Each row is a point on a tangle of strands that fork, close into loops and nearly touch. The rows are in no order.
Points whose rows are less than 62.9 apart are linked; no others are. Some points are linked to none.
tulag: [-13   4 -16   1  -2   4 -21  -4  -2   6  23  21  14   5  10  12 -33   0
 -18  -3   1   0  -5   2   0   7   6 -13  -1  -4 -16  -4  26   0   8  -2
 -16  10  -2   3 -15 -17  11   1   0  -9]
Zuf: [-11   4 -16  -8   4  -9 -30  -7 -32   5  -2   3  -4 -18  -3  -4 -17  -5
 -21 -12  11  -9 -15   2  -2   6  -4 -10  -5  10 -28   8  28   7  -9  -2
 -27   5  -3 -13 -32  -9  34 -21   6  -6]
Verib: [  4  16   5  10  11 -12  -5   7 -42  -4 -25  -4  -5   4  -6 -12   2   9
  15 -10  19   1   2 -11  11 -35 -14  -9 -14  10   4  10  11   1   8  12
  10  18 -14   4  17  18   0   0  19   0]
fatet: [  5   8 -11   5  20  -7 -15  14 -16  -1 -26  -8 -13   8 -20 -13  -7   2
  -2 -11   3  -5 -10  -5  17 -14 -15 -12  -6   3   6  15  -1   0  -1   7
   2  21  -5  -6   6   2  15 -11  -3  11]
Tik: [  0 -13 -14  -9 -12  11  23 -12  15  -4  11   3  32   4   7  -7   1   1
 -10   8 -21   1  -2  -2 -15  29   9  -3  11 -14  -4  -1 -16  -8 -12  -3
 -18 -10  -5  -7  -3  -7   7  -7 -18  18]
vudi: [ 13   5  14   9  -6  -3   8   0  18   1  -5  -6 -33   1   8   5  16   3
   9   8   7  11  25   9  -7   7 -12 -13  19  -5   5   1 -18  -3   2   4
  13 -23  29  -2   5  -1 -22  15  -6   2]
vizoz: [  5  -1   5   8  -2   8   9   1  19   8  -8   2 -20   3   4  -3   8  -5
   2   4  -6  11   9   6   0  15  -2  -2  16 -11   8   3 -26   8   9  -6
   3 -20  14   4  12  -1 -20   7  -9   6]
Kizor: [ -8  -4  -7  13 -15  26  13 -11  16   5  16  15  23 -12  15   5 -18  11
  -9   8  -8  10  11   4  -2   2  13  12  -3  -1  -7 -10  10  -5  13   1
 -11  -9  -8  15  -6  -8 -15   0  -5   0]
las: [  0   7  23 -12  -1   1  16  -6 -39   1   9  11   3 -24  14  11  -1   2
  12  -8   2 -10   8   2  -3 -13   0   9   0   6 -26  -6  -6   8  10  -7
  -7 -20 -13  -3  -6   5   5  -8  18  -9]
Zal: [  0   3   2  13   2  -9  -3   3   2  -6 -11  -7  -2   0   7  -6  10  19
  23  -7  13   7  19 -14   5 -33  -2   2 -17  20  20   3   6   1   3   5
  27  31  -8   9   6  30   1   8  16 -16]
fuveg: [  2  19  29  14 -23 -21  21  -1  -6  20  11  27   9  -1 -11  -3 -25 -28
  -7 -12  -8   7 -26  14   0  17  -2  21   9  -5   5 -22   7  20   4 -10
  -4 -38  16  10  15   4  -4  14  18 -10]
tum: [ -5  -7  -9   0 -10   5  16 -24  22  18   9   8  26   7  -5 -24 -30 -14
  -9  12 -23   8 -25  17 -10  17   3  10   5 -15  -9   7   5   2 -12  -5
 -35 -28   7   4   9 -13   2  -5  -4  -9]
gik: [-16   4 -19 -15   4   2 -29 -11 -15   7  19  14   9   2   4   5 -38  12
 -12   3  12  -1  -4   2  -7  -3  17   4 -10   2 -24 -10  48   4   1  -7
 -23  13 -13   5 -13 -14  14  -2  -1 -10]
boro: [ -1  -3 -11  -2  13   3  -7   3 -17   1  -1   3  -2  -8   1   7  -2   4
  -5 -16  -5 -11   8  -6   4  -8   4  -8  -3   3  -7   2  -6  -2   0   6
   2  13  -6   0 -13  -5  19 -13  -5  -2]
Vupe: [ -5  -2 -10   7   4 -11 -10  10  18 -16 -13 -15   7   3 -10 -23   6  21
   9  -5   2   5  14 -18   8 -32   2  -1 -20  21  19   0   5   4  -5   7
  29  37  -8   1   2  25  14   3   9   3]
Fus: [  3  15 -33 -12  11  -6 -32   3 -37  -3 -11  -8 -11  -3 -23  -8  -6  13
 -12   1  26 -15  -3  -9   3 -25  12   3 -11  12 -18  -3  29  -3  -4   4
 -23  21 -21   5 -12  -3   4 -18  -3  11]
lil: [ -1   5 -10   1 -23  -2   7  -2  31  -8   3  11   0   2  13  -5  -8  -8
 -15  -3  -8   8  -3  12 -13  26   1 -15  22 -27  -7   0 -20   0  -4   5
  -4 -36  20  -4  -6 -20 -16  11  -6  11]
mego: [  6   5   4   6  10   9  -9  11   4  12 -18  -4 -16  15  -3 -16  -9  -2
   3  -4   7   8  -2  -5  24  -1 -12 -11 -12  -7  19   1 -12  -2  17  -6
  14   9  -9   1  22   9 -12   6   1   0]
bofe: [ -9   0  -4   4 -14   5  12 -21  10  19  17  15  20   4   1 -10 -44  -7
 -11   5 -15  19 -10  22   1   2  -5   3  -2  -9 -20 -11  19  -7  -7  -4
 -28 -28  13  10  -9 -15   6   0   5 -17]
gaz: [ -7 -12  -2 -13 -17  26  19  -1   8   8   4  -5  11 -21  -2 -14  22  13
   0   7   3  -5  14 -19   1 -20  32  24 -17  11 -15 -24  -4 -11   1 -13
  -6 -12 -37  18 -10  12  -3 -10   4 -13]
noda: [ 24  -1  51   5   2 -18  16  -8  -6   0  -4 -10 -37   8   6   0  23   1
  25  18  16  12  11   4 -13   2 -23   1  10  14  10   9  -2   5  -7   3
  17  -3  36  -6  15  10  -8  19   3  -9]
rabi: [  2  14 -25   3  20   3 -31   9   7 -12 -15 -29  11  19 -20 -21 -14  11
   0   6  19  -1  -4  -9  21 -13  -7  -6 -29   9  20   7  19 -19   6  10
   1  38 -15  -2  10   1  -9   0  -7  21]
Tibaz: [ -7 -10  -1   5 -10  25  21 -14  17  13  -6   9  10  -9  -1 -11  -5   0
  -1  11 -17   9  -1   3  -6  13   7  22   5  -4  -5   6 -11  13   6 -12
 -20 -24  -6   6  15  -2 -12 -10  -6   6]
pefo: [ -6 -11  -4 -10  -6  17  15  -9   3   0  22   1  18 -23   8  -5   4   9
  -6   1  -3  -8  15 -12  -6 -13  29  19 -13   7 -17 -24   4  -9   6  -6
  -6  -6 -29  15 -14   0   1 -11  -2  -9]
zizu: [  0 -21  -8  -8  -6  18  22   3  18   4  -2  -3  23   7  -2  -7  16   7
  -8  15 -20   5   8 -11  -6  23  12   6   3  -6   4 -10 -23  -9  -9  -7
  -5  -1 -11   0   7   1   1  -6 -18  22]
manut: [  3   2  -8  14  10   5 -13  10  11   0  -9  -7  -6  12   6  -4  -8  15
   3  -4  10   9   9  -5  17 -12  -6 -15 -13  -3  22   1  -5  -6  16   6
  21  26  -8   7  14  12 -14  10   0  -6]
guzuz: [ -2  -5  -3  15   0  -3  -2   8  26  -1   5  -9   1   4  14   8   8  23
  13  -4  13   8  24  -5   4 -20   2  -2  -6   5  32  -2  -2  -3   5   4
  23  31  -4  22   4  18 -20  13   6 -17]
vasa: [  5  -6   2  -5  18 -11  -6  14  -7   8  -8   3 -19  11  -9   0   6 -28
  -4 -11 -12 -11 -31   0   5  10   1   2  14  -4   9  18 -18  15  11  -8
  -3   3   5  -8  21   3   4  -2   5  -9]
fuba: [ 12 -13  24 -11  16 -12  15  -6   1  -4  -4 -16 -22   0  -7   9  36  -8
  26  11 -13  -1   4   2 -17  -5  -4  21  14  18   0  16 -24   8 -14  -5
  10   2  21  -7  11  11   0  -3   2 -11]
tomi: [-10   3  14  22   1  -8   5   4 -28  -2  10   9  -2   8  13  37   8   4
  10 -15  15 -16  11   5  -4 -16 -14  -2   1   3   6  -2   9   1  25   3
  19  16   5  15   3   1 -17  13  21 -15]
vaf: [ 22  10  18   9  -9 -20  -1   2  24 -10   5 -14 -43   0   9  15  13  12
   8  17  16  11  28   9 -13  -1 -19 -25  20  -7  -6  -3 -11 -13  -9  13
  23 -19  37  -8   3  -9 -26  23   4  -1]
tunet: [ -4 -10   4 -12  -9  11   6  15  11  12 -25 -12   1   7  -9 -17  16  18
  18  10  -1  12  11 -23  14 -17   7  17 -27  16   9  -5 -16  -6 -10 -17
   7  13 -25  13   8  31   3  -3   7 -15]
farag: [  4  -9 -12  -3  16   1  -9  11  -5   3 -11  -2  -5   4  -5  -2   0  -3
  -8 -11 -10  -7  -6  -3   7   6  -6 -14   5  -6   2  13 -18   0  -6   4
  -2  13   3  -9  -5  -8  18 -10 -12   6]
Mir: [ -8   3 -11 -11   3   8 -12 -14 -20   6  22  15  13 -17   9   6 -28  19
  -8  -1  12 -13   7  -5  -5 -15  19  17 -11   5 -25 -17  29   3   8 -11
 -17   4 -24  10  -7  -8   0  -6  10 -22]
mora: [  3   6   3  -1  16  -9  -8  11 -24  -2 -32 -11 -10   7 -16 -21   3   9
  16  -6   4   0  -3 -14  13 -27 -13  -2 -15  14   6  17  -5   6  -2  -2
  10  18 -11  -6  20  17   9  -8  10   0]
dom: [ 11   3  25 -20   3  -7  12 -13 -14 -11  19 -11 -14 -29   5  14  38 -17
  31  -3  -9 -11  12   4  -3 -32   1  16 -10  12 -18 -16 -10  -6  -4   4
  24 -19 -11  -4 -28   9   6 -10   9   3]
dutim: [-14  -9   4   7 -13  23  28 -16  15   5 -13  -2   6 -19  -6  -5  12   2
   9  20 -10   8  -3   4 -17   6  11  42   5   6  -4  14 -11  15   2 -17
 -20 -35 -13   9  15   7 -15 -15   1   3]
tuzi: [  9 -18  -2  -6   2  -4   5  11  30  -8  -9 -20  -8  15  -2 -11  15  19
   6  11 -14  15  18  -4   0   3   0 -11   6  -3  15  -1 -28  -2 -19   2
  22  11  16 -10   7   9  -2   7 -13  10]
gokuz: [ -4  -8 -15  -4   0  22 -10   5   4  10   0  -2  15  -2  -1  -5   9  19
  -1   5   9  -8  10 -22   7 -15  25  12 -24   5  10 -16  13 -12   4   1
  -3  27 -36  22   3   9  -6  -3  -4 -11]
res: [  4 -17 -12  -9   9  -9   0  22  20 -20 -12 -20   9  13 -11 -10   7  18
  -3  -2 -17   0  -1  -9   6  -1  -4 -18   7  -4  16  -2 -17  -7 -30  14
  22  26   9 -20   0   6  19   4 -13  19]
Popa: [  4  -7  -2   8   2 -18  -8   2  27 -27  -4 -17  -3   1  -6  -9   6  19
   8  -6  -5   4  23 -12   4 -26  -2  -8  -1  12  20   3   2   9 -16  18
  45  29  12 -12  -2  17  16  13   3   2]
veza: [  1  -2 -15  -9  15  10 -18  16   3   4 -11  -1   1  18  -9 -10  -9  -4
 -16   0  -1  -6 -17  -6  16  16  -2 -15  -1 -14   8   6  -6 -10  -2  -3
  -8  17  -6 -12   2 -11  12  -5 -21  17]
bik: [-11  15 -26  18   3  -9 -35  15  -6  -8   3   8  -6  11  -4  17 -14 -10
 -27 -11  16  -8 -19   3  10   1  -9 -28   3 -11   5   9  18  -7   1  13
   2  26   7   4 -23 -17   6  -5  -1   4]
rozo: [  1 -15 -14 -10  17  -9 -11  33  20 -23 -22 -29  18  25 -21 -18  -7  16
  -9  12  -8  -8 -23  -9  13   9 -17 -13   1  -5  19   7  -8 -11 -27   2
  11  30   3 -24  12   7  12   2 -16  32]
vez: [  3   2 -17 -10  18   3 -18  28  16 -12 -22 -22   7  30 -21 -20 -14   2
 -11  10   9 -11 -24  -4  23  13 -13 -20  -6 -11  18   7  -1 -21 -12  -1
   2  23   0 -19  11  -8   4  -1 -22  30]
vuf: [-13   5  -9  19 -21  13  16 -16  28 -12  13  14  20 -11  17  15 -16   6
  -7   8  -8  11  14  14  -8   7   5   2   6 -11  -6  -5   3  -4  11   4
  -4 -27   9  11 -12 -16 -22   7  -3   5]
Zur: [ -1   6 -24   7  11 -10 -22  10   9 -16 -12 -23  14   3 -22 -25  -1  19
   3  -1   9  -4   3 -15  11 -33   4   3 -25  17  17   2  17  -6  -2  13
  10  45 -17   6   4  14   4  -4   2  12]
Pasav: [ -5   8  13  -2  -7 -16  17 -24   1   6  12   5  11 -16   6   7  -9 -28
  14  -9 -17   4 -20  33 -16  16 -16   8   6  -4 -13  11  -5  12   3  -8
 -25 -45  18  -1  -4  -5   1  -1  16 -11]
Gete: [-15  11  -5   2  -2 -13 -27  -1 -25  12   6  16   0  -8   2   2 -23 -16
 -21 -18   7  -3 -21   7   4   8 -11 -15  -4   5 -22   1  29   6   1  -7
 -19  -2   5  -9 -21 -11  33  -8  16 -13]
dol: [  2   7   6   7   9  -1  -3   7 -32   3  -7  12 -11   0   5  12  -2  -5
   0 -20   4  -6   5  -1   8  -9  -9 -13   0   1  -4   2   0   5  15   8
   6   4   0   1   0   1   8  -4   9  -4]
Fibi: [  0   8  15  -6  -1   5   3  -3 -30  15   5  27   3  -9   4  -1 -20  -5
  -4 -13   2  -3  -7   4   6  -1  -2   4   0   0 -23  -5   8  15  14 -11
 -17 -20  -8  -1  11  -3  10  -6  16 -13]
Pob: [ -4  -1 -23  -9   7  17 -31   4   0   5  -3 -11  18   9 -11  -5   2  18
  -1  10  18  -8   2 -17  11 -13  19  10 -31   2  19 -12  29 -15   2   2
  -5  36 -39  17  12   2 -14  -2 -10   0]
lif: [ -7  -1  11   2 -21  28  29  -9  -2   9  -8   5   6 -28   2  -5  10  11
  12  12   2  10  10  -3   0  -9  12  37  -4  10 -10   2  -6   8   1 -19
 -18 -33 -23   8   2  12 -14 -13   7  -7]
gemef: [ 10   9  50   8  -6  -9  21  -6 -10   6  -5  -3 -33  -1   4  12  26 -16
  19  13  17   8   8  13 -18  15 -14   7  18   2   8   1  -4   7  11   4
   4 -28  30   2  12  -2 -18  16   3   5]
lidu: [  7   6  34 -16  -1 -10  16  -7 -40  -8  15   2  -4 -28  14  26  21  -8
  29  -2   1 -13   9   5  -4 -21  -5  12  -5   8 -21 -12  -4   4   5   2
  12 -23 -10  -4 -24   6   0  -4  17   1]
rasal: [ -4  -7 -13   1 -16  10  25 -24  24   0   9   5  35   1   7 -16 -19  -2
  -7  14 -20   8  -8  13 -17  24   2   2   8 -18  -5   4  -2  -6 -15   2
 -28 -29   3   0  -3 -15   0  -6 -13  11]
Sulu: [  1  -3  -6  -5  -3  26  -8  -2   4  17   5  18  11   9   3 -11 -24   3
 -15   5  -8   5  -6  -5  14  13   7   2  -7 -14  -5  -6   6  -1  10  -6
 -16  -1 -13  -1   7 -11  -1  -1 -12   7]
zat: [  1   7  27  12  -5  -9  21  -8   9   0  -7   6 -29  -3  -2   4  21 -28
  10  15   8   5  -9  16 -22  23   7  19  25  -1  10   6  -2  17  16  -4
  -2 -36  23   7  25   3 -24  14   5   0]
vafed: [ -6 -15 -25 -22   8  -3 -10   3 -19  -4  -1  -8  14   2 -10 -11   6   4
 -18   1  -1 -20 -12 -16  -8  16  15  -4  -6   3 -16 -11  16 -16 -24  -1
 -19  21 -18 -15 -19  -8  39 -19 -22  19]
tuked: [  0 -11 -17  -2  -3  27  -1   6  11   2   8   6  24   6   5  -1  -1  14
 -15  12  -1   0   9 -16  10   8  21  -2 -12  -4  13 -20  10 -16   3   6
   0  27 -24   9   5  -1 -10   1 -19   5]
nuka: [ 11   1   6   1   1 -25  -5  10  -2   9   5   7 -24   3  -1   4   8 -43
 -11 -19 -12 -10 -30   6  -2  25  -1  -6  24 -12  15  11 -17  17   4  -2
   2 -13  20 -11   5   2  -1  11   9 -13]
Lepe: [ 13  -5  13   2   6 -11   2  -2  14 -12  -6 -16 -17   0  -3  -5  14  12
  19  -5  -9   9  26  -8   4 -20  -9  -2  -1  14  11   6 -10   5 -16   9
  36  17  19 -12  -2  16  16   9   0  -4]
kura: [ -1   8  28   5   3  -2   7   9 -51   4 -15  11  -6   7   9   3   8   4
  12 -13  22  -1   5  -5   9 -22  -7  -7  -8   2  -3   0   4   5  15   8
   9  -1 -10   7  15  13  -2   4  21  -6]
tunaf: [  6   0  35 -12   7  -5  26 -12 -13  -8  -5  -8 -17  -9   0  14  44 -13
  30  21   4   4   0   8 -21   1   6  35  14  19  -4  15 -15  10  -1 -11
  -4 -17  11   2  15  11 -13  -6   6  -8]
nime: [ -2  -3   0  -6  -1   6  19 -15   6  -2  14  -2   8 -19  10   9   7  -2
   8  -5 -19  -1  14   5  -8   5   5   7   0   0 -12  -3 -19   0   3   0
  -5 -18  -3  -2 -18  -5   7 -12  -6   9]
kise: [ 10  -9  14  -2  15 -14  -2   7   2  -2 -21 -13 -22  10  -6  -8  10   5
  19  -1  -8   4   6  -6   2 -10 -16  -1   5   8  13  19 -18  13 -10  -1
  22  14  17 -14  17  16   9   4  -1  -3]
lan: [  2 -12 -14 -14  -6  32  -2   2   8   9   0   8  24  17  -1 -10 -11   7
 -15  22 -10   1  -5 -16   9  23  10   0  -8 -10   4 -14  10 -15  -4  -5
 -12  13 -23  -9  10  -8  -3   0 -28  21]
Gog: [ 13  -3  17   1   0 -15   3   1  -3   5   1   1 -25  -1   4  13  15 -29
   7 -14  -9  -6  -8  10  -9  19 -13 -11  24  -7   1  14 -21  14   2   3
   3 -16  24 -12   2  -5  -2   8   5  -6]
kuva: [ -7   1  23  23  -1 -17   8   2 -20  -5   5  -3  -6  11  19  26  18  14
  23 -10  21  -3  16   1  -8 -23 -16   1  -3   9  17   4  11   0  15   7
  29  21   7  16   7  17 -21  23  21 -20]
Legu: [ -6  14  31   8 -17 -14  29 -10  -7   8   6  16   6 -11   1   7 -13 -24
   9  -8  -8   5 -16  27  -8  13 -15  13   9  -2 -11  -6   7  15  12  -6
 -14 -49  21   3   6  -4  -2  10  19  -6]
sur: [  3  10 -28   3  16  -3 -24  21  15 -28 -10 -22  11  22 -17 -16 -18  13
 -11   7  18  -5 -12  -5  21  -6 -10 -25 -11  -4  22   7  11 -19  -8  19
  11  40  -1  -9   2  -3  -4   1 -15  25]
febip: [  4  -3  13 -10   5   0  18 -13   6  -5  11 -14  -7 -19   1  12  31 -11
  21  -1 -16  -2  22   4  -8 -10   5  16  -1   8 -10  -8 -23  -3  -4   1
  10 -18   0  -3 -19   3   7 -12  -4   8]
nipo: [ -2  -3 -32 -25  10  -1 -26   6 -27  -1 -14  -9   1   2 -23 -18  -2  14
 -13  10  12 -17  -8 -16  -1  -2  19   6 -16   7 -20  -9  27  -5 -17  -7
 -24  19 -22  -6 -12  -5  19 -19 -19  22]
Boka: [ 25  -7  45   1  -6 -22   6 -14   2  -6  -3  -8 -31   8   3 -15  19  15
  28  19  19  18  14  -5  -9  -2 -21   5   2  22  16  17   1  12 -14  -6
  24   9  34 -16  18  26  -1  21   5  -9]
Semak: [  5   4  22  22  -5 -12   8  -3   6  -8  10  -9 -18   4  19  29  18  17
  21   2  16   7  32   3  -5 -17 -11  -4   4  11  16  -3   5  -7   8   9
  31  12  21   9  -1  14 -25  25  11 -15]
rego: [ -1   8   9   1  -9  -2   8 -10  -6  23  13  25   8  -3   0  -5 -34 -17
 -10 -13 -11   8 -17  15   6   7  -8   5   2  -3 -19  -9  11  10   6 -14
 -22 -27   6   4   4  -5  10   1  13 -16]
kavo: [  3 -19 -14 -15  -5  19  16  10  11   4   0   1  33  19  -4 -10   9   6
 -16  23 -17  -4  -4 -21  -2  29   7   4   1  -6   4 -22  -4 -20 -16 -13
 -10  10 -23 -10  16   2   4  -5 -27  23]
Zatik: [ -5   7 -11  -1 -22  -5  -2  -7  20  -2  14  13  16   5  18  -4 -16 -15
 -19  -7 -15  12 -13  14  -6  25  -6 -23  11 -21 -12   3 -11  -2  -7  -3
 -13 -29  21  -7 -21 -20   0   9   2  -5]
val: [  4 -14   5  -4   1   7  15   2  25   2 -11 -16 -12   6  -1  -6  26   9
  10  14 -10  15  20  -1  -5   8   2   4   8   4  12   2 -31  -1 -11  -7
  10  -2  15   2   8  10  -9   1 -12   6]
gema: [ 17 -11  16  -3  10 -13   4  -7   4  -1  -2 -15 -24  -3   1  18  25 -20
  18  -2 -14  -6   2  10 -15   8 -13  -1  22   1   1  18 -27   6 -12  10
   8  -5  26 -17  -1  -1   3   4  -1  -5]
som: [ -6   2 -28  13   6  -6 -28  11  -8 -15  -3  -4   1  -7  -4  17  -2  -2
 -25 -10   9 -13 -12   1   8  -1  -6 -29   5  -1   2  15  15 -10 -15  25
   1  29   6   2 -33 -14  19 -10  -7   5]
Divu: [ -5  15 -28  -9  15  14 -48  -1 -12   1   2  -9   8  18 -14   2 -14   3
  -4  10  27  -4  -5  -2  10  -6  12   6 -21  -1  12  -2  45  -8  10   1
  -8  31 -24  16   7 -12 -18  -6 -14  14]
taba: [ -7  -2  -5   5  -8  24   5 -10  -2  10  20  13  18 -21  12  10 -12  17
  -6   0   1  -4  12  -6  -1 -12  20  21  -9   5 -11 -14  14  -2  14  -7
 -10  -1 -22  19  -5  -1 -12  -2   6 -14]
feb: [ -4   3   0  17  -1 -10  -3   4 -11 -11  17   9  -4   0  12  45   1  -4
   1 -17   2 -15  10   8  -5  -5 -15 -15   8  -2  -2   1  -1  -1  17   9
  18   8  15   2 -17 -13  -7  10  14 -13]
koru: [-10   9 -21 -10   8  16 -39   2  -4   4   8  10   7  18  -5   1 -27   0
 -18   9  13  -2 -11  -5  12   8  16  -8 -12  -9   1  -6  37  -9   6   1
 -13  20 -18  -1  -2 -18   2  -2 -19  15]
Sima: [ -2 -10 -24   2   9  -9 -14   3  -7 -19   0 -14  12 -17  -9  12  10  -4
 -16 -12  -4 -18  -7  -4   3  -3   3 -20   5   2  -1   6   7 -16 -27  28
   9  23  -2  -4 -39 -11  33 -17  -8   2]
Tun: [ -8   6  -9   6  -9   2 -10  -1   6   4  18  23   9   4  14   9 -23  -9
 -23 -10  -9   5  -6   6   3  14  -1 -21   4 -11 -11  -2   3  -2   6  -2
  -9  -7  11  -4 -18 -18  10   7   1  -6]
fis: [-13  11  -8   9 -19   3  17 -24  34 -26  12   0  20 -17  17  19  -3   5
   8   6  -7   9  15  21 -22  10   2   0   4 -14  -7  -6  -6  -7  -4  12
   1 -42  10   0 -22 -18 -18   4  -8  20]
timi: [ -3   0   1  -3  -3   0  15 -19   7   6  13   6  11 -15  10   5  -9 -11
   5  -7 -19   3   2  17 -11  17  -5   2   6  -5 -14   7 -16   7   5  -5
 -18 -29   9  -5 -11  -9   4  -7   2   1]
mazef: [ -4   9 -19 -14   8  -7 -21  -4 -40  -1  -1   4  -4 -19  -5   1 -15   7
 -14 -10  18 -19  -1  -6  -4 -13   8   0  -4   9 -29  -6  20   5  -4  -1
 -18   9 -17  -4 -21  -8  18 -20   9  -9]
Fisaf: [ -4 -19 -20 -13   5  -3  -2  -4  -8 -11  11 -12  17 -12  -5   2  13  -4
 -14 -11  -8 -17  -3  -9  -4  11   8 -13   0   1 -10  -4   0 -15 -22  10
   0  15 -11 -14 -35 -10  40 -19 -13   7]
Rofi: [ -1   7 -26  13   7 -13 -26  23   9 -23   1  -5  -7  15   2  14 -11   7
 -22 -12  15  -6 -11   2   7  -9 -11 -36  10 -18  14  10   1  -7  -4  23
  22  29  11   5  -8 -15 -12   9  -2   0]
dogiv: [ -4  -1  22  -2  -1   4  27  -7  -3   0 -10   5 -12  -8  -1   7  27 -19
  15  14  -1   7 -12  11 -17   7  14  33  17  10  -2  19  -8  19  16 -12
 -13 -27   6   4  28  10 -19  -3  12  -8]
vuk: [  3   4   2   0  -4  13  -4  -4   7  24   5  23   3   5  -2 -16 -28 -15
 -15  -5 -12   5 -19   2  11  15   2   7   3 -11  -4  -4   0  11  10 -14
 -18 -18  -3   0  14  -9  -2  -2  -1   0]
diz: [  6  10  28   0  -9 -13  14   4 -16  20   9  25   3  -1  -8  -6 -12 -31
  -7 -10  -3   0 -34   6   2  12   9  21   9  -5   1  -6   3  26  11 -12
 -11 -27   0   6  28   5  -3   4  22 -15]
nos: [  9   4  24  -3   7  -6   7  12 -18  14  -6  13 -17  12  -7  -6   6 -29
   0  -8   1  -2 -29   0   8   8   7   9  10  -5  12   3  -9  20  20 -11
  -1  -9  -6   4  36  11 -11   5  14 -11]
Reg: [ -6  -7   8  -8 -19  23  28   1  10   8 -10  -7  -3 -17  -4  -6  32  10
  14  10   1  12  19 -11   3 -16  17  30 -12  15  -2  -9 -15  -6  -3 -15
   0 -16 -21  19  -9  20  -5 -11   1 -10]
das: [ 12  -6  14   0   8  -6   1  10  14   9 -14  -8 -30  16  -5 -14   6  -5
  10   5  -2  10  -2   2   9   5 -10  -8   8  -6  21  11 -22   8   9 -11
  17   0  12  -4  26  14 -16  11  -4  -3]
vegis: [ -2  10   1   8 -16   1  11 -15  31 -13   1  -1  -8 -11  12  13   6  -3
   4   9  -1   8  16  18 -22  20  -3  -4  17 -18  -8   0 -18  -2  -2   6
   2 -43  21  -6  -8 -17 -19   8  -7  17]
ropa: [ -1   2 -13  10   3   1 -10  13   5  -9   7   5  -6   8  12  20  -3   5
 -11 -13   1  -3   9   1   5  -4  -3 -25  10 -11   6   1  -8  -5   9  15
  17  13  11   3  -8 -11  -8   9  -3  -4]
kadu: [-12  15   0   7 -11 -15 -18   3  -9  13  14  22   0   2   5   5 -21 -23
 -23 -21  -3   1 -19   7   6  15 -14 -21   0  -7 -10  -5  11   4   4 -10
  -8  -8  16 -10 -19 -13  24   5  13 -14]

How many points has the smallest loop of links through each point below? Write none if it is on no loop.
Zur => 14
bofe => 10
Zal => 9
farag => 7
vuf => 11
lidu => none

A piece is two or more points that can be reached from each other along the links. Count, over all rows, the pieces, the separate loops (a circle has one, a figure eight two, a Y none), the forks (points with three links) and the tips (points with one).
pieces => 3
loops => 5
forks => 9
tips => 5

A tip is a point with one link. Name the tips that can be reached along the links from each point below, in the order of the rows.
gokuz => Boka, koru
mora => vaf
pefo => Tibaz, Semak
